Each row is a point on a tangle of strands that fork, close into loops and nearly touch. The rows are in no order.
Two points are linked if the straight distance between their rows is under 73.3. Some points are linked to none.
Z_696: [  3 -16 -17 -10 -17  -9 -28 -12 -33  -4  16  14 -11  34   8  13  37  -2
  11 -19 -12   8  10   7   9  -6   7  35   6   2   5   1  29   9  13   0
   6]
Z_686: [-34 -12  38 -20  28 -17  17   0  23  27 -16 -48  23 -18 -36 -12 -33 -32
   4  16  10 -16 -10  17 -24  -9 -19  -5   0 -19 -31 -10   1   0 -14   5
   7]
Z_327: [-22 -42  23   2   6  10   5 -11 -25  15 -16   1  42   4 -22 -23 -14 -14
   1  12  -9  -7   1  -4  14   2 -12   8  -5  22 -15  -8  10 -19 -15 -11
   8]
Z_732: [ -7 -22  25 -20   4 -27 -31   2 -14  11  32  -9  42 -11 -15  11   9  13
  10  14   2 -30  14  50 -21  -4 -13   5 -14 -26   7 -19   8   3  -7   6
  16]
Z_893: [ 10  -7 -26  18  39  14   2  25 -23  29  -5  34   4   4 -10  -7   2 -15
   9 -32  13  28  27 -13  18  30 -14 -18   8  44   5  17  32 -19 -11  -3
 -13]
Z_665: [ -8 -38  48   3  -1  22 -17 -36   1   4 -17  -9  49 -11  -3 -23  -7  -9
   6  36 -19 -12 -20   3  11  -1   1  36   0   2  -2 -28 -17 -11  -1  -9
  28]
Z_694: [ -7  28  10  10   1 -17  -6  -8  33 -13  27 -31 -19 -11 -12  11  -3  13
   1  -6  12 -15  -3  33 -27   1 -20 -11   9 -32  -3 -19  -7  16   6 -11
   4]
Z_559: [  6   5  -3  18  31  22  12   5 -27  17 -37  19  -5   4  -1 -23 -13  -6
   1 -15   6  32   7 -31  35  14  -8 -14  24  38 -18   2  11 -31  -7 -17
 -14]
Z_898: [  3  -9  42   3 -12  -4 -44 -33  12 -14  20 -19  10  22  -3  12  25   7
  16   3  -1  -6  -9  39  -7 -11 -10  34  31 -39 -15 -37   0  10  21  -2
   7]
Z_833: [  4 -38  43 -16  -9 -33 -37  -2 -10  -1  39   3  63   3  -4   2  11  -3
   8  15   4 -23  17  49 -12   1 -21   9  -8 -15   6 -15  22  -2  -1  10
   5]
Z_201: [ 29  12 -14  -1 -14 -23 -19   0  -2 -10  -3  19 -17  24  20  24  23 -25
  -3 -24   5  27   5 -10   2  -8   1   0  12  -1  -1  31  33   8  11   9
 -25]
Z_406: [  0 -15  35  17  26   3  20   1  -5  21 -52  -4  26  11  -4 -11 -22 -44
  -8   6   3  24   4 -11  11 -19 -19  -4  36  -1 -33  -6  12 -15  -9  -1
 -11]
Z_167: [-32 -39  -9 -33  12   9  16  14 -36  23 -21 -12  29 -11 -16 -18  -4  -1
   3  23 -22 -19   2 -16  14  -8  16  21 -17  27  13   6  -3  -7   0  10
  20]
Z_867: [ 29  39 -19   1 -14 -10 -17  -7  19 -16  19  22 -18  20  32  17  21  -9
   7 -38  22  22 -10 -16  20  15  -9 -32  14  18   5  16   7  15  -4 -15
 -23]
Z_165: [ -9  33   6  17   1  48 -15 -19  26   3  10 -33 -20  -5  -2 -25 -29  29
  22  25 -19 -30 -19   5   8   8   3  22   6 -22  -2 -46 -32   5 -10 -11
  13]
Z_802: [-16  28   1   1   5 -12  15   1  30   1  -6 -34 -23 -43 -21   0 -10  13
  -4   2   7 -19  -9  17 -43   8   1 -19 -12 -22  -1  -3 -30   7 -12  -2
   2]
Z_290: [  4  -6  23  19 -22  28 -25 -27  -4  -9  25   6  14  15   0 -32 -18  30
  15   8 -15 -12  -8   3  22  17 -11  27   2  15 -11 -40 -12  -9  -4 -35
  19]
Z_688: [ 21 -12  10 -14 -17 -16  24  13   5 -18 -24   5  -3  -5  13  35   1 -27
 -15  22  -3  20   1 -11  -2 -26  22   8   0 -23   7  38 -10   6  15  41
 -16]
Z_503: [ 29  18   6   6  -3 -26  16  -4  48 -25  16  -2 -23  -2  19  36  10  -9
 -10   0  22  -9 -14  -4 -22   5  -4 -22  -2 -19 -13  27 -12  15  11  12
 -37]
Z_947: [  4  23   6  10   1 -26  12  -8  48 -19  19 -21 -23 -12   0  25   7  -3
  -6  -2  20  -8  -8  14 -31   2 -15 -15   6 -26  -6   8  -3  20   8  -1
 -14]
Z_306: [ -6   1 -31 -13 -20  -1   9  -6  -2 -18   8   9 -32   2   8  10  28  19
  -1   3  -6  -7   3  -3  -5   0  25   8 -12   2  27  15  -7  10  18  11
  -2]
Z_396: [ -9 -11  14   7  15 -15  14   0   7  10 -23 -16  10   7 -12   5 -18 -30
  -9   5  14   8   4  -8   3 -16 -17   2  18  -6 -22   6  17  -3  -4  -2
  -6]
Z_37: [-13  14  -5   4 -10   2 -13 -15   0 -15  23 -11 -17   9  -5  -2  -3  22
   8  -4   0 -14   1   9   3   5  -8   6   7  -3  -7 -20  -9   5   6 -21
  15]
Z_826: [-11 -24  28  17   3  20  -5 -27   5   5 -23 -19  22   6  -5 -25 -23  -6
   1  28 -11  -8 -20  -7  11  -7  -1  29  11 -11 -22 -30 -14  -8   0  -7
  17]
Z_172: [-26 -21  15  -4  10 -10  -3  -2  -9  21   9 -16  20 -10 -28 -13 -24   7
   1  11   4 -22   2  16  -8   1 -18 -10 -21   0 -13 -15   3 -11 -14 -14
  17]
Z_316: [-18 -24 -31 -42   2  -7  19  27 -14   4 -23  -7  20 -18  -7  10  18  -4
  11  23 -18 -16   8  -2 -10 -11  23  21 -18   1  31  21   2  10   6  38
  10]
Z_371: [  6  46  -3  16  -7  14 -11 -10  28 -11  14  -7 -17  32  14 -10 -16   4
  13 -25  13  15  -7 -19  27  14 -21 -11  26  15  -7 -19 -13   5 -20 -32
   6]
Z_854: [ 47  25  22  14 -26   7  14   8   4 -16 -11  13  -9  -2  36  30  -6 -22
 -25 -12  10  38 -19 -32  15  -3  14 -19  -6  -3 -25  32 -16  -5  17  27
 -36]
Z_242: [  5  -2 -34  -4 -15 -11 -19   2 -15 -11  34  20 -20  28   8  13  30   2
   4 -28  -1   0  14   9  -1   5  -1  14 -11   9  22  11  30  17   7   3
   6]
Z_684: [-16  28 -23   1  -9   1   9   9  10 -11  37  10 -23  -6   9  -7 -20  30
  -6 -22  11 -11  -3  -1   4  21 -18 -37 -19  20  18 -12 -11   8 -23 -32
  16]
Z_456: [ 25  59   0  10 -13  17  -7 -18  26 -14  -9  -3 -21  31  33 -11 -13  -8
   4 -21  15  29 -16 -31  31   5  -7  -9  31   6  -9  -7 -15   7  -8 -18
  -5]
Z_454: [ 15 -19   1 -20  -3 -21  42  26  13  -7 -26  -1   4 -15   4  29  -7 -27
 -12  28  -2  -1   3 -17  -9 -14  17  -8 -21 -14  12  50 -14  -2   8  46
 -22]
Z_212: [  0 -12 -37 -23 -19   7  28   9 -19  -6  -8  11 -20   4   7  -3  18  16
 -11   8 -10   2   5 -22   7  -5  38  22 -15  19  32  27  -7   3  22  16
  -2]
Z_876: [-14  34   1  -7  -1  24 -10 -10  21  -8 -14 -26 -10 -31 -19   8  33  37
  17  15 -14 -13  -5  21 -33 -22  30   2   5 -37   4 -17 -29   9   4   3
   2]
Z_642: [ -3  -8 -40  11  13   4  13  23  -8   8   9  24  -3   5  -6   0  -3  -4
 -11 -21  10   4  14 -15   2  19 -10 -15 -23  34  19  28  30   1 -10   1
   1]
Z_169: [ 10  -3 -43   9   1  -1  -3  21 -16  -2  32  32  -7  26   7   4  14   3
  -6 -37   5   6  15  -1  -6  16  -8   5 -18  26  26  19  38  12  -1   4
  11]
Z_952: [-14 -12   1 -35   2   0 -15 -11  -3 -11 -14  -8  13  -2  -4  27  41   6
  19  30 -16  -5  -3  21  -5 -35  25  27  13 -28  10  -9  -5  12  20  27
   7]
Z_394: [ 32  15  10  16   7 -18  -1  12  29   2 -14  10   3  -4   3  30  -1 -43
  -8 -10  29  32   9 -12  -5 -12 -12 -19  19  -7 -21  29  29   4  11   6
 -39]
Z_941: [ -4  35 -24  -1 -13  15  23  -8  28 -23   5  -2 -34   0  11 -11 -20  23
  -6  -9   8 -13 -14 -29  13  21  -1 -27  -6  25  13   5 -36   6 -11 -18
   3]
Z_27: [ 14 -35  25  20  -3  10  -7 -12 -46  12 -14  26  45  11 -16 -26  17 -13
  15 -15 -12  20   9   0  19  20 -16  14   7  36  -7 -13  40 -25 -16 -18
  -3]
Z_695: [-26 -39  -2  -2  16  14  15   6 -35  23  -8   8  24  10 -29 -29 -18   0
  -2   3  -8  -5  12 -14  22   8 -10  -2 -13  38  -5   4  16 -19 -16 -11
  12]
Z_248: [ -5   7   5   4 -10   7 -16  -6 -10   1  50  14   3   2  -4 -32 -32  44
   6   0  -7 -27   3  18  12  15 -16  -8 -16  12  -8 -39 -16  -9 -12 -38
  21]
Z_866: [-23 -26 -12 -21   4  14  25   6 -22  12 -37 -16   8 -10 -11 -20 -18   4
 -12  32 -14  -5  -4 -23  17 -17  19  18   0  17   6   2 -18  -7   8   7
  10]
Z_986: [-11  35  -2   0  -6   8 -14  -5  13 -11  10 -18 -17 -38 -16  11  29  38
   8  -2 -13 -24   1  34 -39  -1  22 -14  -4 -32  13 -16 -23  10  -8  -7
   6]
Z_954: [ -9  25 -23  -5 -15 -12  -2   8   9 -28  45  16 -28 -18  14  13  16  31
  -8 -25   0 -25  -2  31 -22  21  -7 -28 -24 -15  34 -13  -9  15 -12  -9
   3]
Z_413: [ -2  51  10  10  -2  14 -10 -22  45 -18  27 -39 -31  -3  -3  -1   0  21
  16   2  -1 -20 -10  25 -13   1  -6   4  17 -38  -1 -35 -27  23   3  -5
   1]
Z_546: [ -8 -43  31 -12  -9  17 -27 -34 -20  -5   0  12  36   4   2  -7  18   7
  11  22 -21 -10  -9   0  17  -2  15  48   0   5   7 -23  -5  -8  10  -8
  26]
Z_758: [-11  48  13  11   6   7  -2   1  34   7  15 -43 -22 -38 -25 -11 -13  22
   5  -2  -4 -27  -5  33 -41   8   2 -15  -2 -36  -8 -30 -33  14 -21  -7
   8]
Z_624: [  3  -5 -13   1  11 -23  28  17  39  -3  -8  -1 -13 -22  -1  13 -11  -8
 -13   3  20 -16 -12  -9 -33  15  -5 -40 -30   0   4  40  -2   4  -5   9
 -23]
Z_32: [ 15  11  -8   9   1 -18  26   2  41 -17   7   1 -19  -9  22  22  -3   3
 -11   2  23 -18 -15 -19 -19  13   0 -37 -22   4  -7  32 -21   6   3   4
 -30]
Z_902: [ 37  45  23  28 -22  25  19   1  12  -9 -18   1 -13  -2  39   5 -25 -24
 -26 -10  11  45 -24 -40  25  -2  10 -14   4  -1 -20   9 -30  -9   8  20
 -19]
Z_690: [-14   4  -5  -9   9 -24  26  10  25   5 -16 -23 -22 -39 -16   5 -15   0
  -5   7  10 -19  -8   6 -42  10   5 -27 -24 -11   4  21 -16   5 -11   9
  -6]
Z_987: [  8 -11  -7  -8   6 -40  13  16  29  -9  -8  -7   1  -7  -9  30   6 -35
  -2   8  11  -6   8   4 -24 -11 -12 -12  -3 -22  10  37  26  19   3  24
 -13]
Z_934: [ -6  -1  16  18   4  50 -20 -31  16  -1  -5 -18  -3   2   7 -22 -16  25
  17  37 -26 -19 -26   0   9  -6  20  40   9 -21  -3 -49 -29  -1   7  -2
  22]
Z_499: [ -9  10 -24  -9 -18  -3 -14 -11   0 -22  34   7 -30  -1   2  18  39  23
   7  -9  -8 -19   5  26 -16  -1  14   5  -7 -13  26  -3   1  17  15   4
   7]
Z_10: [  2 -37  37   4 -18 -23 -36 -14 -16  -6  22  -1  37  21  -7   4  16  -7
  13  -4   1  -3   8  30  -2  -2 -20  21  11 -10 -10 -16  24  -6   3  -7
   5]
Z_806: [ -8  -4 -36   6   9  -9  18  32  14   1  16  20 -14 -20   8   3 -12   9
 -16 -17  14 -15  -8   1 -27  31 -11 -43 -50  15  30  23  12   6 -19  -1
  -3]
Z_821: [-16 -14 -11 -15  -5  34  -1 -16 -20   2 -15   2 -10   0   0 -14   4  33
   5  25 -23  -8 -11 -15  20 -14  36  41   9  10   8 -22 -25  -4  25  -7
  22]
Z_166: [-17 -22 -33 -31  -5  17  12   7 -35   7  -3   1  -2  -7  -5 -11  21  29
   4   9 -14 -16   9 -14  10  -5  37  34 -19  19  30   4  -6   6  17  11
  17]
Z_280: [-17   7 -15 -17   3  -5 -18  19 -25  18  17  -1   5 -48 -20  -7  10  33
  -6   2  -9 -34  11  33 -32   8  16 -10 -30 -14  20 -17 -15   4 -21  -1
  20]
Z_599: [-15   2   0  22   4  18   5 -10  -1   3 -11  -6  -5  18  -7 -28 -29   8
   0  -1  -2   7  -4 -23  20   7 -18   4  16  20 -24 -11  -6 -16  -7 -27
   7]
Z_606: [ 22 -12 -18   3  -7 -33   4  11  26 -19   8   9 -15   5   9  32  18 -19
  -6  -4   9  -8   3   1 -22   2   0 -13 -16 -12  12  40  22  15  12  24
 -19]
Z_264: [ 11  18   8  26  17 -19 -11   9  39   3  23  -7   1   6   3  22  -3 -24
   4 -29  40  31   9   7  -7   9 -32 -30  33  -3 -15   6  24   3   2 -21
 -23]
Z_321: [  7   5   2  -9 -19  -6 -13 -19  -9 -12 -18   4 -22  19  22  12  16 -15
  -6   6 -10  25  -4   3   9 -29  23  32  28 -26  -6  -2  -5  10  24  11
  -1]
Z_16: [ -6  10  -6  -5 -10  12  21  -8   3 -15 -26 -12 -20 -12   2  -3 -11  11
 -10  27  -6   4  -7 -10   1 -18  27  15   7 -16   3   3 -32   1  16  13
   0]
Z_482: [-21 -34 -32 -31  12  -2  23  36 -23  20 -17 -10  33  -4 -14  -5  -1 -24
   6  14 -21 -20  16  -5   2  -3   3  15 -23  26  20  28  17   6  -5  35
  15]
Z_417: [ -1 -40  43  15 -12  10  -7 -24 -21   2 -13  11  59  -1 -19 -33  -4 -19
   3   5 -12   8  -2   5  20  10 -16  14   3  30 -10 -17  19 -22 -16 -17
   8]
Z_30: [ -2   1  14  17 -12  37 -25 -30   5 -10   5 -11  -5  19  11 -26 -14  21
  14  15 -21 -12 -23  -7  20   7   4  39  13  -3 -12 -42 -22  -2   5 -18
  18]
Z_29: [  0   9  13  17  10 -21   5  -1  35   2   5 -19  -6   5  -6  13 -11 -26
  -6  -9  29  14   3   3 -12  -7 -28 -11  25 -11 -22   3  18   4   6 -11
 -16]
Z_244: [ -3 -13  22  32   9  20   8 -17  -1  10 -35 -13  11  19  -2 -34 -30 -15
  -3  12  -8  13 -15 -18  17  -4  -8  13  26   6 -32 -22  -4 -18  -9 -16
   3]
Z_635: [-25 -22 -28  -3  10  10  19  18 -36  24  19  14   9   0 -19 -28 -18  17
  -9  -8  -2 -15  13 -11   4  12  -3  -2 -36  35  11  11  17  -6 -13  -6
  26]
Z_641: [ -8  -7  -3 -35  -1  15  10  -3  -8  -9 -31  -3   4 -10   4  16  19  12
   1  38 -18  13 -10   5   6 -46  44  27   9 -18  15 -11 -25  -1  25  34
   9]
Z_156: [-12 -12  -2 -23  10 -19 -21  17 -28  21  26   0  27 -22 -13  -5   0  19
  -1  10  -1 -32  17  37 -24   2  -3  -3 -35 -12  16 -17   5   6 -19   6
  21]
Z_245: [ 30  -7  13   2   5 -33  22  18  30  -7 -18   9  10  -8   0  36  -5 -50
 -13   5  19  15   8 -15 -10 -19  -6 -16   2 -19  -9  49  24  13   6  31
 -33]
Z_558: [ -6  31 -11   3  -7  -7   0   7  17 -21  22  -4 -31 -38   0  13  23  34
  -4 -19 -11 -29  -7  33 -45  22  10 -32 -19 -25  23 -11 -31   9 -19  -9
  -4]
Z_527: [  9 -13   2   2 -10   8 -19 -19 -49   1   2  21   0  33  15 -22  27   9
  15 -26 -23  18  -2 -15  27  13   2  28  16  21 -10 -12  22 -10   9 -27
   3]
Z_488: [ 10  -1  21  28  22 -12 -18   8   7  12  12   4  14  14  -6   8   1 -16
  16 -33  26  36  19  13   3  14 -36 -24  33   2 -17  -3  31 -17  -6 -23
 -18]
Z_478: [ 11  -1  -5   9   9   2  26  22   1  11 -36  15  -1 -11  -6   3 -22 -31
 -25   4  18  24   8 -29  13  -7  -1 -25   6  21  -7  38  10 -11   1  12
 -28]
Z_549: [ -9 -14 -35 -13  -1 -17  15  23  -3   2   3   0  -4 -19 -10   8  10   7
  -1  -1  -5 -25   7   9 -33  12   6  -9 -41   1  35  23   8  10  -8  20
  11]
Z_269: [ -8 -49  14 -11  -7   6 -13 -13 -40   3   6   9  47  16  -4  -6  23  -5
   9   7 -18 -14   7  -3  15   0   4  40  -8  16   7 -11  17  -4  -2  -3
  17]
Z_850: [ 35   9   4  10  22  14  11  24 -26  20 -49  29   5 -13   6   7 -12 -32
 -12  -8  11  42  15 -31  27   0   5 -21  18  25  -8  26  22 -21   4  14
 -33]
Z_906: [ 30  47  19  25   0   8  13   0  18  -2 -21  -2  -9   4  27   4 -23 -35
 -19  -9  21  42 -10 -30  11 -12  -4 -10  22 -12 -26   9  -5  -3   9  12
 -25]
Z_351: [ 15  12   8   1 -22  -2 -31 -32 -15  -5 -15   4 -23  35  38  -6  17  -8
   5 -11 -20  28 -16   0  18 -17  11  34  36 -18 -18 -20  -1   1  23  -7
   0]
Z_942: [ 12  -3  -2  -1 -15   2 -19 -19 -38   2 -18  15 -13  34  29 -11  18  -4
   4 -16 -24  27  -8 -16  23  -9  12  27  26   6 -12  -9  12  -8  18 -12
   0]
Z_433: [ -5 -16   3   2  -1  17  26   6 -22   8 -45  -9   0   0   4 -20 -32 -11
 -25  32 -12  14 -10 -24  22 -25  18  19  15   6  -6  -2 -24 -14  10   6
  14]
Z_85: [ 23  46   8   7 -17   7 -19 -23   4 -11 -12   0 -27  33  39  -7   0 -12
   0 -23  -4  36 -15 -16  24  -7  -2  10  33  -8 -19 -12  -7   0  11 -10
  -6]
Z_314: [-11  23  -1  19  -5  16  -3 -11  20  -8  11 -16 -13  18   1 -18 -28  15
   6  -6   7  -3  -6  -9  17  13 -21   1  17   8 -16 -24 -16   0 -11 -27
  13]
Z_818: [-22 -21  14  -3   0  24  -8 -18 -15  13   3  -6  17 -11 -22 -26 -25  29
   4  20 -17 -26  -7  -4  12   9   1  18 -22  15  -8 -24 -20 -13  -2 -27
  29]
Z_869: [ 39   9  13   2 -24 -10  13  -4  13 -20  -5  15 -23   9  33  36   4 -11
 -19   1   8  18 -13 -20   3  -9  20  -9 -10 -10 -15  39 -20  -1  19  31
 -34]
Z_621: [-21 -30  26   7  22 -18   2   9   6  24  18  -4  31   1 -32 -12 -36 -12
   4  -4  21  -1  13  28 -10   0 -32 -31  -9   2 -21  -9  20 -17 -19 -17
   2]
Z_518: [-13  52  12  16  11  13  10 -12  51   6  14 -52 -28 -20 -12 -16 -25  10
   9   9   3 -21 -13  12 -24   9  -5  -3   3 -38  -8 -29 -26  17 -10  -2
   2]
Z_479: [ 28  -7 -32  -4 -17 -18  -1   2  17 -20  10  31 -25  23  23  25  32  -6
  -8 -12  -1  -4   1  -9 -13   7  18   0 -24   0  19  45   5  16  18  29
 -24]
Z_649: [-35 -22   9 -44  17  15 -13   7 -23  32 -16 -15  34 -43 -22 -14   4  23
  10  25 -20 -29   1   0  -1   6  27  19 -28  14   9 -14 -30 -12 -14   7
  28]
Z_999: [ 11  22 -18  10   6  16   9   7 -14   1 -20  16 -15   8  13 -14  -7  -4
  -7 -14   9  31   6 -40  32   9  -3 -12  20  37  -9  14   4 -16  -1 -18
 -12]
Z_555: [  8  16 -18   0  -5   6 -13  -3 -31   3  11  21 -16  29  15 -15  21  10
  12 -41  -4  23   6 -24  28  18  -3   2  14  36  -1   2  20  -7  -4 -23
   0]
Z_20: [-22   1  10 -24  13 -31   3  11  14   8  -5 -38   9 -38 -28  18  10  -8
  11  18   2 -21   1  33 -38 -12   0  -7  -3 -31   0   5  -2  11  -9  19
   7]
Z_317: [ 20  24 -21   6  -7   7  17   4  11 -10  -9  17 -14   3  19  -3  -9  -4
 -13  -8  19  18  -6 -41  23   7   2 -24   4  33  -6  29 -12  -7   1  -4
 -25]
Z_977: [ 25   5 -10  16   0   0  24  13  16  -3 -13  17  -5  -8  12  16 -11 -18
 -20   2  20  12  -4 -31   4   3   3 -28  -9  19 -11  45  -1  -8   4  13
 -37]
Z_425: [-16  23 -17  -3  -4   2  -1   8  -8   2  39   5 -11 -15  -4 -27 -34  42
  -6 -11  -2 -29   3  16   3  17  -9 -24 -23  11   5 -32 -16   0 -23 -35
  23]
Z_308: [ 20 -11  29  17  22  -1   1  -2 -22  15 -47   8  16  17   9  -9   1 -35
   4  -9  -4  31   9  -7  12  -7 -15  -3  38   3 -25  -5  33 -21  -1  -6
 -15]
Z_857: [-32 -29  22 -27  21  -2  13  -3  -4  15 -32 -31  31 -18 -16  -6 -15 -21
   5  36 -10 -19 -10   3   2 -17  -3  12   4  -6 -17  -7 -13  -7  -6  13
  14]
Z_15: [ 13  35 -18  16   6   1  -6   1  27  -6  23  14  -4  10  14   8   5  -7
  10 -38  41  31  -4 -16  20  17 -23 -48  21  26   3   5  -2   8 -14 -31
 -11]
Z_340: [-10  45  21   8  10  40 -23  -6  37  11 -11 -41   3 -35 -24  -3  25  31
  18  20 -17 -19 -10  21 -37 -23  29  11  12 -53  -4 -35 -29  11  -9   6
   4]
Z_303: [ 21  -2   3  -1  -5  -5  10  16 -30   0 -39  13  -2   9  15  12  -3 -34
 -23   4  -7  36  11 -28  16 -23  13   3  16   4  -4  27  18  -8   8  18
 -14]
Z_561: [ 17 -18 -22 -14  -9  -7  17  22 -21  -3 -29  18   2  13   6  10  10 -28
 -16   5 -12  15  15 -27  11 -15  20  15  -4  14  20  41  20   5  12  33
 -10]
Z_959: [  6 -13  20   8 -21   2 -25 -19 -18  -3  50  27  23  14  -2 -34 -10  34
   4  -1  -3 -13  11  18  15  14 -12  14 -15  16  -6 -31   2 -13  -6 -33
  11]
Z_727: [  8 -17  20  22  14  -8  -9   0 -11  11 -16   5  22  20 -11  -3   3 -22
  13 -17  13  24  17   4   9   7 -27  -8  26  10 -23  -6  32 -18  -8 -19
 -11]
Z_465: [ 20  -3   2 -12 -24 -14   3  -2 -12 -13 -23  15 -15  13  21  26  12 -26
 -15   5  -8  32   1  -9   6 -31  23  19  16 -19   2  23   3   4  22  25
  -9]
Z_162: [ 17   5  -9  14  40  17   4  16 -24  27 -39  34   1  -6  -4  -4  -6 -24
   7 -18  15  36  23 -21  28  21  -8 -22  20  34  -8  14  26 -25   1  -6
 -31]
Z_376: [-32 -22  38  -2  28 -11  17   3  17  28  -7 -24  30  -2 -38 -11 -37 -33
   3   6  17  -1   1  19 -14  -4 -29 -28  -2  -4 -32  -8  14 -11 -13  -6
  -1]
Z_94: [-15 -29  30  -9  18   5  18 -10  -2  10 -39 -22  38  -6   5  -7 -16 -33
  -2  46 -14  -5 -16  -2   9 -33   4  23  26 -20 -22 -20 -19  -6   5  19
  13]
Z_725: [ -5 -29  -9 -20   2 -25 -16  15 -14   0  14  -4  27  17 -15  22  18 -25
  14   0  -9 -14  20  21  -6  -8 -13  18  -5 -10  14   8  35  13   0  23
  14]
Z_729: [ 37  11   0  11   9 -20 -23  14   2   4 -16  16   2  13   9  28  19 -43
   7 -26  14  34  15  -3   0  -7 -13 -13  23  -4  -7  25  51   0  10   7
 -31]
Z_230: [ -5   6  -8  16   7 -10 -10  15   1   5  49  22   4  15   7 -11 -14  19
   0 -25  22  14  13  20  10  12 -35 -33   2  17   0 -20  12  -9 -22 -35
   3]
Z_41: [  3 -21 -35 -23  -2 -19  22  25   3  -4 -14   4   6  -5  -6  16  15 -14
   5  12 -13 -15  10  -1 -23  -1  14   6 -29  -3  33  38   9  14   3  40
   1]
Z_811: [ -7 -12 -13 -20 -11  26   8  -7 -19  -4 -30   4 -11  -1  11  -2   6  18
  -9  32 -22  16 -13 -11  18 -36  50  39  16  -3  11 -22 -32  -2  31  15
  17]
Z_434: [ -2  29  42   8  14  36 -39 -19  38   5  10 -41  11 -15 -13  -3  18  26
  21  22 -14 -21 -12  32 -27 -16  12  23  14 -58  -6 -45 -20   8   4  -1
   8]
Z_498: [  2  20 -25  15   9   0  -9  15   1  -3  38  30  -6  14   9   0   3   6
   3 -39  25  23   9  -5  22  25 -29 -33   7  32  12  -1  14  -1 -23 -27
   1]
Z_18: [-15  34   6   3   4 -14 -10   9  22   4  36 -17 -12 -27  -8 -14 -37  30
  -4 -14  11 -23  -2  40 -24  12 -22 -36 -10 -18  -4 -39 -23   6 -23 -28
  11]
Z_81: [  2 -17  21   6   5  13  19  -1 -15   8 -42 -13  15   4  13 -13 -28 -32
 -19  33 -15  19 -14 -16  16 -39  19  17  29 -16 -14 -22 -27 -12   6  24
  21]
Z_707: [ -6  -9  12  -8 -10 -15 -32 -16  -2 -14  17 -13  -6  17  -7  22  27   4
  12   3  -1  -7   0  28  -5 -15  -2  24  20 -27  -4 -16   8  13  19   0
   7]
Z_979: [  0 -15 -28   7  17   1  26  26   2  12 -23  15   0  -5 -17  -2 -14 -21
 -17   1  12   6  16 -27   4   2  -5 -22 -15  33  11  43  23  -5  -7  13
 -14]
Z_251: [-31 -15  19 -18  13  -1 -11  -3  -3  22 -10 -31  22 -29 -28  -8 -14   8
   9  23  -6 -27  -2  16 -10  -2  -1   5 -12  -9 -11 -14 -15  -5 -11  -1
  23]
Z_477: [ 30  26 -13  -3 -28 -11 -10 -15   3 -17   4  24 -31  22  36  18  24 -11
  -3 -19   5  25  -7 -16  13   0   9  -5   8   7  -3  28   2   9  12   6
 -26]
Z_423: [  0   3  43  16   2  17 -36 -30  30  -5  18 -35  10   8  -8  -5   8  17
  17  20  -6 -18 -15  33  -9  -4  -7  33  19 -45 -11 -47  -9  11  13  -1
  12]
Z_235: [-22 -10 -18 -15  -7  28   0 -10 -32   1  10   3 -11  -7  -8 -18  11  44
   7   6 -21 -20   2 -16  21   2  32  33 -13  17  15 -14 -14   3  19 -12
  27]
Z_226: [ 12 -37   6  11   3  -1  -8   3 -44  11  13  22  37  30 -11 -13  19  -8
  11 -21  -9   8  20   6  14  13 -17  18  -4  25  -2  -1  43 -13 -12  -5
   6]
Z_612: [ -3  10 -35   6  -2  -3  18  14  20 -16  27  20 -18  -8  15   6  -1  13
 -16 -21  19 -11  -9 -14  -2  27 -13 -39 -27  28  25  20   0   7 -15 -11
  -4]
Z_473: [-16   2  -7 -19  -1  -1 -17 -13  -7  -9   5 -10  -6 -12 -12  19  31  22
  13  14 -10 -18   5  22 -15 -16  16  15  -2 -22  16  -7  -3  10  14   9
  10]
Z_600: [  0  26 -20  -4 -21 -14 -17 -10   8 -30  48  10 -31   9  14  19  23  22
   0 -27   2 -12   1  27  -7   9  -7 -12   3  -6  21 -12  -3  21   4 -13
   4]
Z_765: [ 23  18  15  -4  -6   4  33  -7  29 -21 -11  -4 -34  -6  22  24  11  23
  -8  22  -3  -5 -14  -3 -20  -8  33 -11 -14 -38  -2  18 -53   0  22  33
 -28]
Z_653: [-21  -2 -38   0   7   0  13  28 -26  14  37  25  -7  -9  -3 -20 -19  27
 -14 -17   5 -16  11   6  -9  21  -8 -16 -43  22  23  -2  13   1 -18 -11
  22]
Z_526: [ 31  -4  -6  -7 -19 -12  15   0  11 -23   1  21 -30  11  25  35  21   6
 -10   9  -2  -2  -5 -10  -6  -5  27  -6 -19 -15   7  40 -24   4  25  33
 -34]
Z_997: [ -6  13 -20   2 -14   2  -5  -4 -11 -13  27   9 -21  20   7  -8   4  18
   3 -19   0   1   4 -10  21  12  -8   0   3  24   2  -5   1   2  -3 -23
  13]
Z_22: [-16   9 -35  -5  -2  -9  12  30  -8   4  28  19 -16 -28   6 -12 -15  27
 -21 -21   6 -18  -1  18 -30  30  -6 -29 -48   5  32  -3   2   9 -22  -9
   9]
Z_170: [  5 -23 -15  18  23   6  -4  19 -35  21  19  35  23  22 -16 -14   5  -2
  10 -32   5  18  29   4  12  25 -21  -1  -6  36   4   2  39 -17 -18  -7
   4]
Z_186: [  0 -11  -2 -22   8 -23  43  20  20   8 -35 -19  -8 -37 -10  13  -8  -6
  -7  28   0 -12  -2  -5 -36  -3  18 -20 -27 -15   7  41 -27   1  -7  34
 -16]
Z_654: [-22  -6 -16  -6   5 -17   5  11  -3   6   7 -13  -4 -16 -20   2 -10   5
  -7   2   7 -15   8  10 -18   2 -13 -17 -23  -1   8   7  11   0  -5  -4
  12]
Z_990: [  8 -30   6  -6 -22 -17 -43 -13 -29   0  34  14  14  37   3   8  35   0
  12 -21  -7   1  13  24   3   0  -9  30   7  -7   1 -13  34   3   9   1
  10]

A tip is a point with one link. Name the tips that can be reached along the links from each point below, in the order of the rows.
Z_854 -> Z_906, Z_230
Z_612 -> Z_165, Z_280
Z_186 -> Z_269, Z_561
Z_316 -> Z_686

A piece is all that can be reached along the links. How many separate loops has the piece of each point below (a circle has one, a figure eight two, a Y none), and how many tips (points with one link)?
Z_251 -> loops 1, tips 1
Z_893 -> loops 1, tips 2
Z_606 -> loops 0, tips 2
Z_371 -> loops 2, tips 2
Z_954 -> loops 2, tips 0
Z_488 -> loops 1, tips 0
